Points on a hilly landscape, in no order, each with its height.
From any point a ball rolls to the lowest of the 2 points nearest to it. It stops when none of these is lower. Distance is the straight distance between rows; heights are no part of it.
j296: [ 88 188 133  90  97 125 112 133 142 101 118 130 125 150 105 105 147 154
 110 188 125 137 106 148 114 135 146 147 111 148]  height 623
j867: [147 134 124 113 106 140 217 145  81 105 206 125 108 119 138 153  73  42
  93 187 133 128  97 164 171  81 156  74 113 140]  height 479
j805: [115  86 108 136 145 118 129 182 135 186 132 100 143 151 142 159 180 147
 145  71 116 105 184  99 142 135 125 138 174  90]  height 338
j51: [115 119 102 170 124  78  93 195 139 158 145  78 128 173 145 156 225 150
 128 118 104 130 125  93 140 185 119 161  60  70]  height 446
j11: [161 169 153 118 151 136 121 106 161 111 154 165 184  75 138 149 157 133
 147 150 159  65 143 118 175  62 143 156 148 127]  height 815
j45: [145  63 181 174 108 106 120 163  58 139 157 117 116 142 176 148 114 142
 125  76 147 139 177  93 138 110 104 102 147  58]  height 599
j999: [128 129 113  94 110 126  95 129 149  98 105 118 146 176 105  78 140 142
 124 166 115 146  95 151  46 178 120 174  73 131]  height 522
j622: [107 122 160 118 149 132 128 134 171 117 155 117 155 143 107 102 177 110
 125 153 113 106 125 107 159 115 156 145 134 157]  height 615
j848: [146  83 146 122 119 129 110 141 112 173 117 111 144 183 128 135 140 129
 112  90 120 156 154 151 118 147 152 114 118 124]  height 621
j352: [141 155 114 118  85 150 189 139  86 179  99  88 114 147 161 182 103 116
 108 150 159 115  70 154 103 154 100  91 142 152]  height 313
j125: [151 160 177 124 102 171 135  90 120 122  92 139 149 153 128 128 137 162
  75 128 169 117 134 162  77 125 149 132 111 135]  height 490
j698: [103 127 131 115 142 136 139  75 182 170 112 141 108 130 115 118 121 169
  99 121 143  93 136 130  78 143 116 151 141 164]  height 378
j31: [126 105 145 148 142 159 113  88 135 149 100 122 120 152 136 124 143 114
 130  99 124 106 148 164  98 118 131 181 130 107]  height 391
j864: [108 101 146 128 173 105 123 104 192 114 154 153 137 110  92  88 167 115
 136 158  82 111 115  72 153 146 122 141 132 161]  height 591
j60: [111 136 187 164 143 149 120 155  81 139 147 127 126 156 163 141 175 102
 132 110 137 140 186  82 118  74 133 123 126  59]  height 485
j404: [123 101  89 120 118 131 120 141 140  83 106 128 106 113  69 119  99 111
 129 142  88 183  94 107 133 151 133 101  82 151]  height 248
j401: [140  86 127 145 165 134 112 179 125 147 131 127 142 159 114 119 174 130
 144  68  89 169 187 117 162 101 159 115 138 111]  height 506
j766: [106 141 126 123  75 123  90 157  74 110 123 124 104 125 139 164 104 116
  88 163 151 135 120 103 126 142 108  79  34 115]  height 756
j330: [125 133  79 123  91 114  76 173 139 118 106  90 110 136 102 139 139 142
 142 140  82 181  96 131 128 181 126 114  67 109]  height 382
j253: [113  40  96 102 169 112  83 145 156 146 130 104 113 154 142 128 128 100
 152 100 130 104 169 137 143 130 146 175 129  88]  height 513
j387: [124 113  88  95 116 113 120 146 103 136 122  80  82 121 137 123  64 114
 180 168 154 164  71 156 105 149  96 103 137 136]  height 175
j993: [140 121 123  83 154 133 142  89 147 145 136 159 148 118 135 128 132 162
 153 105 144  63 145 160 147 112 132 169 198 160]  height 465
j598: [137 126 147 108 121 110 126  86 174  74 146 154 153 116 102  61 141 100
 121 145 119 116  97 157 108 128 163 175 124 164]  height 590
j943: [149 156 129 145 160 157 176 131 175  90 114 106 143 125 111  88 135  96
 156 116 107 101  83 222 132  90 134 182 186 147]  height 448
j329: [199 124 111  94 102 113 139 100 142  79 140 183 204  73 129 135 111 172
 129 125 159  88 134 157 186 141 149 125 147 134]  height 781
j691: [145  75 157 115 126 122 107  82 124 155 105 151 151 161 144 138  99 155
  99  88 116 128 150 146 101 166 126 128 125 119]  height 645
j921: [121 115 139  99 105 152  88 131 145 150  98 120 128 176  95 111 124 164
  90 107 145 173 153 168  88 142 160 115 114 147]  height 593
j318: [172 136 152 149 126 137 162 120 117 130 124 121 161 125 130 144 165 123
 113 131 118  85  90 100 126 149 132 122 150 141]  height 481
j176: [146 101 179 167 116 110 102  72 108 160 104 163 127 127 177 150  98 126
 100  84 139 126 166 129 107 157 102 137 114 104]  height 664
j721: [145 160 163 120 113 166 172 156  97 108 150 118 112 133 133 144 142 100
 118 171 126 138  95 149 147  90 140 103 125 152]  height 568
j241: [137 194 157 165 134 190 141 124  92 122  90 132 115 142 155 149 146 113
 148 115 145 151 150 114 105  68 128 120 132  97]  height 486
j627: [131 144  99 229 100  94 123 151 127 122  97 130  95 123 135 163 126 107
 108  91  96 148 133  87 115 189 115 100  43 111]  height 199
j436: [124  66 106  47 156 119  80 111 148 123 128 151 164 137 120 102 126 140
 126 135 166 106 170 174 104 124 137 177 159 142]  height 507
j486: [106 167 119 109 138 134 161 165 143 138 134  85 128 109 110 123 112 116
 161 159 132 141  85 171 162 110 113 116 171 204]  height 312
j516: [142 166 114 126 158 171 116 112 135  98  85 128 128  90 118 103 132 117
 167 111 110 126 119 160 111  75 121 145 153 149]  height 604
j210: [122  92 105 110 135  81  97  82 168 133 134 196 140  84  87  86  86 151
 139 128 134 148 154 119  92 119 108 154 170 156]  height 489
j854: [169 109 148 144 132 125 109  63  81  92 145 192 141  91 153 133  81 120
 124  91 136 121 136 148 182 106 145 118 152 104]  height 726
j297: [ 76  85  88  99 186 130 113 189 164 163 149  80 109 144 113 124 184 139
 167 143 121  97 151  85 154 122 129 131 132 119]  height 198
j475: [160 107 197 132 104 137 122  73  91  89 160 164 150 123 151 130 110  99
  84 113 135 118 136 145 157 133 179 108 134 113]  height 707
j887: [146 121 140 134 107 136 154 170  75 148 137  97 126 127 149 169 125 118
 111 141 159 132 130  91 135 129 108  66 108 108]  height 331
j100: [135  97 177 122 113 118 182 117 113 120 178 145 189 167 102 122 137 108
  76  90 103 128 133  95 166 184 185  95 149 132]  height 491
j20: [ 84 160 109 167  93 126  90 120 133 116 108 151  97 129 108 147 122 126
  99 128  98 160 134 100 138 153 127 126  46 128]  height 190
j883: [ 91 102  94  94 159  95  82 200 154 173 150  83 113 165 144 121 171 146
 165 136 123 139 138 119 145 145 153 109 101 107]  height 314
j661: [169 115 103 149 152 143 116  99 150 141  75 126 175 140 159 156 158 143
 123 101 134  66 166 123  54 159  82 173 119 118]  height 324
j802: [129 136  82 155 155 137 114 158 152 184 111 125 145 134 133 174 173 160
 159  73 106 136 190  90 112 135 101 132 131  93]  height 237
j189: [ 76  93 126  82 134  76  78 123 141 146 142 117  93 136 156  91  93 131
 176 184 163 118 108 136  91 131 108 156 117 119]  height 306
j249: [ 93 109 111  92 128 127  69 170 143 156 125  91 125 189 135 136 170 146
 121 143 136 167 158 139 129 139 155 129  70  99]  height 281
j90: [145 150 119 151 146 159 131 137  89  98 115 133 116  85 103 141 117  87
 155 117 118 156 134  86 145  86 115  86 121 116]  height 637
j314: [178 152 146 114 112 141 132  64 125  98 112 157 187 111 105 137 120 165
  66 117 180  87 130 153 117 127 159 113 113 161]  height 518
j115: [112  95 143  60 165  85 124 132 144 155 170  70 132 135 145  83 110 100
 183 181 148 117 103 184 140 117 118 159 173 128]  height 380
j936: [133 162  81  70 144 109 115 181 133  71 133 111 152 139 126  62 168  97
 161 189 157 120 125 206 110  90 127 188 149 129]  height 443
j415: [121 144 100 152 179 173 112 106 152 152  68 138 122 140 165 148 155 124
 130  97 146  65 164 146  53 131  71 172  99  94]  height 352
j323: [155 146  88  79 126 126 119 156  90 102 110  89 106 112 128 132 101 128
 181 159 153 157  83 158 128  99  92 122 157 157]  height 229
j642: [129 109 132 133 142 148 124 124  57 138 156 139 170 131 172 145 128 157
 155  50 129 122 188 105 152 138 107 122 196  69]  height 583
j237: [139  67 148 110 127 103 145 161 118 144 159 130 161 152  94 123 125 141
  86  98 127 158 145  77 165 174 152  81 130 122]  height 385
j546: [128 139 159 159 114 159 159 105 121 117 123 162 134 149  83 127 147 102
  70 133 100 148 138  98 162 136 179 107 107 141]  height 665
j578: [ 80 187 176  92  96 148 133 149 145 125 157 120 112 177 129 117 169 116
 109 210 114 124 114 142 153 123 156 138 120 157]  height 603
j919: [137 143 108 185 110 131 102 113 127 134  82 122 101 131 125 141 109 135
 114  91 105 157 134 126  93 150 111 110  80 125]  height 80
j104: [ 95  98 118 115 100  93  74 144 129 167 110 103  75 130 156 121  81 118
 177 167 134 167  98 123 103 140 117 136 133 125]  height 243
j822: [159 101 181 118 100 107 175 144  87  90 194 143 175 143 130 122 130  89
 102 102 103 120 110 131 191 152 167 109 174 123]  height 529
j113: [145  94  78 177 179 102 114 192 135 140 140 128 139 119 101 140 167 155
 159  44  97 169 198  79 155 110 142 109 122  88]  height 426
j702: [189 161 112 135 162 154 146 131  74  90 123 143 186  72 135 166 106 132
 120  68 151 132 145  72 126 111  89  72 150  98]  height 480
j849: [110 122 115 117 135 126  93  96 136 214 111 135 100 115 136 155 118 159
 147  92 142 164 173 134 133 101 120 118 158 140]  height 556
j881: [130 128 186 160 137 143 118 115 107 106 143 138 127 130 171 136 169  91
 113 131 133  78 154  93 122  82 136 152 115  91]  height 532
j444: [ 91 157  73 123 132 132 128 119 159 114 104 166 100  76  75 108 112 165
 141 142 131 164 136 100 104 111 100 119 131 188]  height 551
j91: [147 143 167 156 132 155 142 119  78 156 122 138 140 123 152 163 126 128
 142  98 135 137 167 140 125  79 128 115 171  98]  height 514
j880: [133  92 134 119 139 119 166 154 139 129 157  86 144 134  99 123 105  98
 144 128 106 142  95 115 153 183 132  62 113 114]  height 330
j23: [127 153 102 162  97 109  93 201  60 102 128 114  63 130 147 151 124 125
 135 147 104 175 116 108 155 111 114  69  80  64]  height 715
j809: [ 96 157 125 106  83 125 137 138 131 189 115  99 114 166 114 157 125 144
  94 162 159 145 114 118 121 189 156 105  83 157]  height 266
j861: [125 117 112  95 134  79 121  78 168 150 128 180 149 109 125  80  96 175
 128 145 173 117 137 150  84 128 105 187 177 165]  height 466
j759: [118 143  69 193 143  37 109 199 130 167 156  92 104 157 162 143 223 163
 126  77  89 150 140  85 153 176 157 159  74  96]  height 524
j312: [ 83 167 170 163  80 146 112 129  99 136 127 139 106 141 143 157 146 114
 105 154 118 153 127  92 137 131 152 113  81 115]  height 282
j258: [127 106 157 113 128 149 139  92 102 137 134 150 138 131 131 108 107 133
 131  94 111 134 148 160 172 138 126 110 177 136]  height 427
j835: [135 181 168 116 101 138 173 134 149  88 163 104 148 158 109  83 126  97
 101 182 112 138  87 194 125 134 190 154 122 145]  height 620
j177: [137  41 106  69 178 137  80 103 126 126 143 140 137 147 161 124 120 105
 147  99 142  99 160 170 138 133 148 167 164 102]  height 534
j620: [197 111 129 127 134 135 132 107 108 144  98 115 147 111 169 164  96 129
 152 115 137  83  89 135  96 165  87 120 144 140]  height 222
j410: [154 111 193 148 119 126 141  85 102  92 152 152 158 128 108 135 145  96
  70 112 108 126 123  84 148 117 177 118 110 133]  height 685
j88: [ 93 167 108 142 126 142 125  95 128 113  83 155  80 123 117  87 112 165
 137 124 154 115 113 155  52 106 109 182 130 128]  height 415
j675: [148  94 151 122 135 119 126 111 134 126 121 108 151 131 147  94 141 113
 165 155 120 120  97 150  99 134 122 160 148 124]  height 335
j347: [122 131 159 134 123 149 142  90 139 122 107 145 108 134  86 100 106 145
 119 104 107 152 133 172 141 101 166 118 170 162]  height 387
j432: [101 110 134 144 119 103  65 107 168 170 111 146 112 126 127 124 119 147
 115 113 119 163 162 111 118 129 140 138  80 130]  height 292
j982: [118 150 130  88 139 153 122 140 134 108 134 109 121 123 160 123 161 113
 146 189 136  88 126 170 125  65 135 164 138 140]  height 521
j140: [102 103 101 141 106  47  68 111 169 156 120 152  82 121 138 119  73 143
 122 131 134 170 141 123 102 174 116 141  70 134]  height 358
j960: [112 145 182 172  98 122 146 171  67 152 170 116  91 157 180 159 133 130
 120 104 159 165 183  60 128  65 127  87 123  65]  height 409
j166: [ 82 146 136 158  97 117 143 103 176 178  91 128  64 140  98 125 119 141
 105 112 115 149 107 130 119 180 149 134  87 127]  height 622
j230: [169 109 130 143 132 136 129  82 145  51 113 161 180 111  89 101 129 122
  95 124 116 114 118 143  98 145 158 158 110 158]  height 572
j902: [199 136 132 130 142 134 180 157  78  97 161 128 142 106 138 137 116  94
 118 156 142 126 112 158 173  75 130  87 156 139]  height 541
j295: [141 100 108 150 108 137 118 126 144 119  88 124 126 134  93 118 104 124
 124 117  73 171 103 137  89 161 153 104  99 132]  height 176
j393: [145 130  88  89  97 145 105 149 154 109  85  86 149 174  83 113 111 149
 106 141 122 169  92 148  57 193 124 122  78 138]  height 542
j862: [191 123 118 143 140 141 136 119 112 123  79 119 156 121 143 151 132 130
 127  80 117 104 128 130  65 149  91 123 125 107]  height 276
j103: [120 181 111 118 186 167  99  87 153 150  96 145 143 116 166 164 134 127
 126 110 166  70 187 105  70 111  87 194 122 101]  height 375
j555: [ 78 175  73  96 117 106 124 160 158 118 110 101  87  96  72 110 126 137
 177 164 110 157  72 111 143 153  83 121 136 159]  height 596
j563: [188 104  88 104 140 110 135  91 149  71 134 192 158  58 123 116  79 162
 141 114 149 103 126 138 141 125 108 130 178 153]  height 766
j117: [115 137 160 103 138 153 130 103 111 200 128 131 118 151 161 160 124 132
 139 114 152 138 187 147 128  65 128 133 173 125]  height 536
j648: [121  40  80 135 187  98  86 171 178 175 164  81 141 170 130 133 153 104
 152  97  96 122 157 119 151 153 169 165 119  83]  height 470
j5: [153 150 131 141 118 125 131 108 131  57 136 145 129  84 103 107 110  95
 118 148 149 141 115 160 148  84 156 120 134 164]  height 573
j741: [105 144 122 110  95  94  83 165 156 196 133  89 120 181 133 150 155 175
  98 138 139 172 135 127 132 169 156 117  57 132]  height 160
j997: [129  59 163 127 154  90 147 142 144 128 167 108 145 138  99  93 124 113
 123 125  82 124 124  71 175 200 141  83 118 111]  height 221
j878: [ 85 134  86 150  87  90  93 109 133  83  85 180  88 110 132 102  80 153
 109 167 122 141 115 119  56 174  80 155  87 130]  height 463
j287: [108 131  99 121 101 103  66 125 134  69  85 149 131 146 122  98 122 154
 119 177 106 128 103 126  59 190  74 177  87 104]  height 494
j236: [108 158 147 112 148 150 153 128 150 131 119 104 138 111  94 108 129 134
 133 121 128 149 148 159 164  92 123 112 182 185]  height 350
j471: [145 154 159 155 122 140 150  75 141 151 119 143 149 109 158 143 139 146
 108 143 150  67 111 110 117 137 119 139 125 141]  height 449
j699: [154 129 150 144 110 145 151 127  52 170 118 123 132 149 174 184 114 148
 140  61 136 138 160 133 140 128 105  99 201  85]  height 543
j739: [161 146  97 131 124 157 205  95  77 122 140 134 149  94 117 164  95 105
 105  98 128  95 100 120 145 142 127  88 145 141]  height 538
j245: [127 130 126 131 162 173 151 141 131 142 117 100 115 158 133 104 137  96
 153 103  82 108 115 214 135  96 134 163 180 127]  height 431
j136: [170 133 139 124 128 141 124  77 119  69 128 173 173  91  97 125  97 132
  80 112 132 124 138 134 139 110 155 110 128 158]  height 546
j801: [ 93 136 121  93 114 109 110 112 170 131 110 142 147 116  96 115 121 160
 102 176 157 122 102  87 114 174 129 129  94 167]  height 287
j286: [134 161  87  98 139 157 148 201 113 133 106  78 103 121 121 134 122 128
 192 155 128 153 103 157 142  71  91 113 177 182]  height 273
j53: [107 148 137 197 111 119 144 116 165 190 103 133  83 135 126 144 137 159
 128  75  86 160 130 118 145 145 158 121 125 115]  height 602
j865: [140 137 120  81  99 158 116 159 123 123 110 101 158 175 110 118 121 146
  80 160 142 179 110 174  88 148 161 112  91 145]  height 566
j426: [122  63 129 147 179 102 109 166 163 149 147 104 125 146 116 114 183 103
 162 109  65 106 134  91 150 147 130 147 111 101]  height 523
j970: [110 140 108 153 137 111 127 130 169 239 101 114  95 137 143 155 143 185
 134  71 121 163 166 150 145 135 152 124 145 138]  height 578
j132: [143 105 158 167  88  96 136 201  58 156 177 106 111 160 176 162  99 153
 116  67 159 187 183 106 117 101 136  77 136  71]  height 512
j304: [164 163 125 137 155 179 181  98 155  89 106 149 124  98  81 106 140 157
 111  80 109 115 130 160 126 111 119 127 173 151]  height 488
j579: [132 128 162 173 102 127 123  66  93 165 105 164 117 111 169 164  62 105
 102  95 186 110 137 117  92 135 104 104  97 132]  height 680
j746: [170 103 180 136 116 115 121  83 119 116 137 139 162 135 185 127 117  99
 139 157 139  76 110 156 117 130 131 158 116 100]  height 377
j479: [136 139 108 126 140 151 142 180  72 103 141 114  97 106 113 147  95 108
 132 137 126 166 126  95 164  77 113  41 138 129]  height 659
j181: [110 140 137 118 113 117  91 147  66  59 137 145  98 108 135 133 120 123
  86 162 162 132 124  67 136  98 121  92  46 100]  height 777
j311: [141 150 119 139 163 143 163 120 172  97 117 146 148 102  96  87 131 144
 142  87 114  98 123 199 160 101 118 168 198 189]  height 467
j888: [135 181 156 224 110 180 149 142  90 129  84 108 111 147 156 163 131 111
 146  86 109 155 131 109  98  97 102 126 114  71]  height 460
j155: [108 173 123 112  98 142 164 166  92 191 126  87 111 166 164 194 104 128
 100 187 153 132  93 118 124 167 118  81  97 142]  height 322
j979: [ 87 155 133  74 149 130 118 176 151  74 163 106 129 130 126  83 172  90
 153 202 114 117 125 165 169  68 130 172 142 149]  height 498
j797: [119 130  94  96 167 128  99 143 132  79 135 111 128 108 160 108 178 131
 176 195 132  52  97 114 115 117 111 179 116 109]  height 577
j339: [135 104 138 122 133 120 177 175 104 122 181  92 110 112 115 110  67  60
 134 151  95 162  90 132 176 146 141  67 115 126]  height 389
j220: [116 142 192 139 117 124 148 111 152  66 156 132 129 127 109  66 124  88
 118 139  96 123  99 187 134 107 175 171 142 145]  height 605
j438: [ 98 121  88  45 154 137 119  94 158 158 130 139 156 139 128 119 139 141
 125 116 164  99 164 155 129  92 139 164 188 175]  height 484
j772: [182 109 124 150 119 134 139 146  56 122 117 134 152 103 135 164 109 130
 105  96 165 134 149  91 130 135  95  71 132 101]  height 417
j707: [188 141 137 164 108 146 189 115  83 115 144 135 182 110 150 169 157 150
 122  84 144  68 102  75 138 157 114 116 184 113]  height 526
j256: [ 91  69 106  96 192 110 109 140 200 182 155 129 130 127 124 151 172 138
 142 117 119  94 164  81 159 140 120 136 146 131]  height 300
j770: [ 95 123 128 122 162 138 123 120  79 128 171 157 143 129 148 135 150 152
 163  27 118 136 221 101 196  90 123 122 200  77]  height 606
j450: [189 148 121 139 137 160 167  98  80  87 145 164 187  81 128 158 127 164
 131  78 134 105 144  70 158 150  89 109 176  98]  height 525
j146: [139 144 161 197  97 160 159 126  89 151  99 124  92 165 139 159 131  82
 124 104  93 151 121 130 110  99 159 123 122  93]  height 430
j6: [153 107  95 122 178 124 106 100 186 138 119 181 157  95 134 139 132 162
 132 127 113  87 131 106  95 137  72 166 153 165]  height 414
j632: [ 91 158  99 147  82 105 129  88 125 109  73 156  56 115 117 102  97 168
  95 135 168 128 108 150  43 166  90 169 100 123]  height 438
j126: [110 119 151 106 132 120 128  84 183 174 127 139 154 143 124 127 142 154
 105 145 118 104 122  95 116 168 138 134 126 176]  height 345
j981: [111 141 163 165  76 122 180 177  77 182 179 109  71 148 171 172 134 109
 135 139 137 164 160 107 154  86 133  96 142 102]  height 321
j747: [ 91 172 164 152  53 121 138 156  70 153 139 121  55 158 175 188 119 113
  95 169 133 164 142 112 136 123 141  93  83  89]  height 349
j559: [112 101 130  68 136  99 105 145 141 108 139 112 134 124 107  92 120 134
 117 187 144 132  87  97 127 164 122  98  87 135]  height 192
j459: [127 107 117 191 116  91 111 154 150 119 105 103 120 152 158 142 144 114
 127 125  85 145 121 102 110 223 113 126  41 110]  height 290
j716: [161 110 132 125 103 156 174 106  92 164 103 103 124 147 160 178  70 129
 126 100 139 110  87 154 123 167 103 101 163 133]  height 274
j481: [124 123 121 120 107 124 194 171  52 123 201 103  99 131 132 146  92  48
 108 157 110 120  86 114 169 122 142  69  88 118]  height 442
j649: [162 134 128 135 155 126 121 148 157  79 153 140 176  83 108 119 175 115
 170 144 141  75 128 165 169  55 144 174 152 134]  height 826
j56: [141 153 139 171 155 173 120 130 130 111  87 119 105 101 107 113 145  98
 165 112  75 152 147 119 125  69 120 125 138 129]  height 618
j32: [113 127 125 120 155 176 147  96 170 156  97 104 115 164 118 118 157 134
 135 105 110  94 132 178 112 131 152 189 180 144]  height 413
j992: [157 158  96 146 122 150 133  83 126  49  99 158 132  74 110 101  94 131
 137 129 138 132 113 159  95  93 123 137 127 137]  height 592
j793: [107 115 141  97 157 126 109 158 133 113 156 112 114 124 156 122 173 127
 137 201 150  75 125 117 149  93 142 165 112 112]  height 548
j367: [148 113 103 154 171 121 114 171 138 151 119 116 138 113  97 153 157 157
 163  80 116 145 167  54 134 132  95  92 145 120]  height 326
j942: [ 70 137 132 143  90 120 161  60 181 159 108 161  74 125 110 122  74 132
  92 150 134 119  89 128 123 168 143 129 113 163]  height 634
j850: [ 69 139 112 127 123 155 113 101 181 154  85 146  86 150 124 101 130 169
 117 112 142 127 144 145  70 126 131 193 130 140]  height 390
j518: [120 146 187 116  75 150 131 104 118 143 116 120 131 182 123 126 114 136
  57 135 144 142 119 151 104 146 172 130  85 133]  height 464
j586: [ 91 115 163 109  79 102 117  81 131 135 101 140 113 153 137 116  81 122
  92 150 167 156 117 156  89 160 143 135 101 147]  height 433
j666: [144  71  94  94 199 115 119 117 175 147 154 155 173 113 118 144 149 149
 138 108  87  74 158  84 147 152  97 152 160 155]  height 369
j409: [ 74 181  70  79 112 120 103 148 147  70 121 149  98  77  76 119 115 158
 136 167 122 155 111  80 139 132  74 127 134 164]  height 575
j462: [150 162 103 149 135 174 212 108 116 119 115 116 129  96 107 151 107 140
 126  98 129  93  67 159 128 135 118 107 180 158]  height 520
j945: [102  82 120 144 159 134 127 144 161 198 126 110 131 179 136 144 165  94
 143  75  86 116 166 114 154 136 160 168 172 100]  height 412
j868: [119 191 174 107 108 152 180 158 135 128 160 119 107 157 145 130 165  98
 105 191 112 147 130 181 164  76 148 121 152 173]  height 586
j381: [140 155  76  90 144 115 142 159 164  98 145 117 173 121 101  53 152 115
 173 160 160 102  98 223 123 113 130 200 178 168]  height 422
j154: [123 126 117 149  87 147 113 166  68  83 124 119  69 123 135 150 105 104
 104 148 118 176 117 132 126 115 125  64  54  99]  height 736
j591: [156 135 112 154 129 138 143  70 105  72 144 185 155  59 137 143  80 118
 160 117 150 105 108 145 187  89 121 125 151 109]  height 740
j255: [186 102 110 138 150 119 134 107 127  83 142 158 156  52 117 125 111 125
 162 134 130  95 100 125 166 103  94 113 159 139]  height 753
j609: [113  85 147 150 176 105 119 119 198 148 153 141 164 140  96  95 144 111
 155 102  56 128 149  94 155 147 145 130 132 135]  height 563
j46: [176 146  98 113 142 138 124 156 143  71 111  99 157 103 149 131 192 118
 180 185 137  69  86 144  94 100 106 177 117 123]  height 595
j683: [160 169  95 153 170 186 192  91 164 106  90 142 105  66  83 138 108 152
 141 104 127 100  82 132 102 117  95 121 155 158]  height 505
j937: [182 118 152 124 133 111 127 106 143  89 169 176 176  79 133 129 138 157
 113 154 165  64 131 115 179 105 139 126 137 134]  height 800
j322: [115 161 167 190  58 147 142 153  77 170 104 100  76 182 181 183 133 112
 117 122 106 148 127 126 101 124 128 115  95  74]  height 396
j250: [119 114 140 131 177 136  96 143 121 157 140 149 150 124 118 127 152 132
 133  49 121 144 220  95 171  89 149 118 161  90]  height 562
j430: [111 129 178 139 118 157 141 136 154 123 131 137 172 172  95 117 199 120
  94 141  95 123 143 122 132 137 180 125 117 144]  height 640
j928: [ 85  95 104  62 158  67 112 127 166 136 169 101 135 130 141  58 117 122
 199 197 186  97 110 145 107 144 115 177 162 127]  height 351
j320: [123 147 110 100 129  99 152 139 157 129 154  83 141 120 143  78 127 110
 185 178 162 107  78 197 123 124 103 173 171 159]  height 403
j703: [162 108 112 102 153 112 119  53 157 142 137 177 149  96 130 125 131 148
 119 142 150  87 136 129 127 124 115 173 160 167]  height 441
j826: [115 121 105 130 138 122 107  63 140 103 134 184 115  68  95 119  62 133
 110 122 127 145 143 101 118 111 130 124 146 157]  height 515
j977: [117 102 146 167 116  96 115 165 152 149 137  78 158 168 144 133 193 116
 132 141 103 114 119  96 117 225 104 142  51  88]  height 365
j596: [172 103 177 154 117 119 135  74 136 122 120 144 187 134 166 124 157 131
  95 125 143  68 112 130  94 167 125 157  99 124]  height 416
j480: [ 64 143  98 115 125  98 134 146 184 135 134 123 109 123  85 113 134 154
 150 179 100 146  90  77 161 168 108 121 130 162]  height 616
j877: [148 130 132 111 113 124 186 150  90 104 178 122 114  80 136 140  83  89
 113 179 162 116  85 131 190  63 132  84 137 157]  height 509
j325: [105 159 163 142 129 132 116  92 103 180 128 142 108 107 168 168  92 144
 122 128 172 149 159  89 144 105 114 100 126 121]  height 709
j216: [141 109 175 101 126 131 165 128  98 123 179 139 154 171 121 104 138 112
 111  89  88 144 150 146 207 135 141  99 190 159]  height 473
j647: [ 88  97 118 119  80  80  86 105 126 136 115 139  86 122 125 101  58 142
 117 164 162 165 112 128  72 162 143 140  84 133]  height 402
j466: [ 82 142 129 142 139 134 104 115 150 169 112 129 107 138 117 112 146 139
 138 124 106 135 138 130 123 104 139 160 125 139]  height 353
j853: [ 81 151 118  65 127 125  82 181 101  49 145 116 112 145 115  74 169  85
 157 188 127 128 123 180 129  78 142 187 132 113]  height 471
j24: [137 101  65 101 135 117  89 188 158 107 123  92 122 125  75  99 130 146
 152 132  88 204  96 121 123 166 120  97  90 137]  height 323
j948: [104 142 116 138 138 121 118 197  77 122 142 105  53 113 142 146 141 134
 142 141 128 188 134  96 165  73 113  53 115  94]  height 687
j697: [122 163 131 155 117 142 126  65  94 154 106 145 131  89 155 184  60 122
 106  90 190 138 140  80 125 122  94  66  92 103]  height 693
j946: [ 85 153  96 142 122 132 134  78 138 104  93 157  89  67  74  98  69 124
 125 119 133 182 137 129 110  95 120 113 133 170]  height 535
j143: [136 100 121 104 147 101  91 134 150  87 131 125 145 128 120  82 108 131
 160 154 119 128  95 123 103 146 132 134 109 134]  height 283
j917: [122 119 134 178  86 105 173 194  69 166 168  82  75 147 152 170 113 107
 122 145 136 145 104  76 153 118 113  64 114  76]  height 195
j774: [123 200 144  93  89 126 147 131 142  95 144 119 136 152 112  75 141 138
 117 194 144 114  55 183 108 140 156 171 106 130]  height 633

Call two points neighbours if one is among the 2 nearest of the other. Go from one point of each pair to the other, from neighbour to neighbour, staying as low as possible. Name the highest point that can't be avoided.
j297 / j741 -> j883
j620 / j297 -> j155
j387 / j997 -> j822
j648 / j620 -> j177
j387 / j432 -> j774
j917 / j559 -> j707
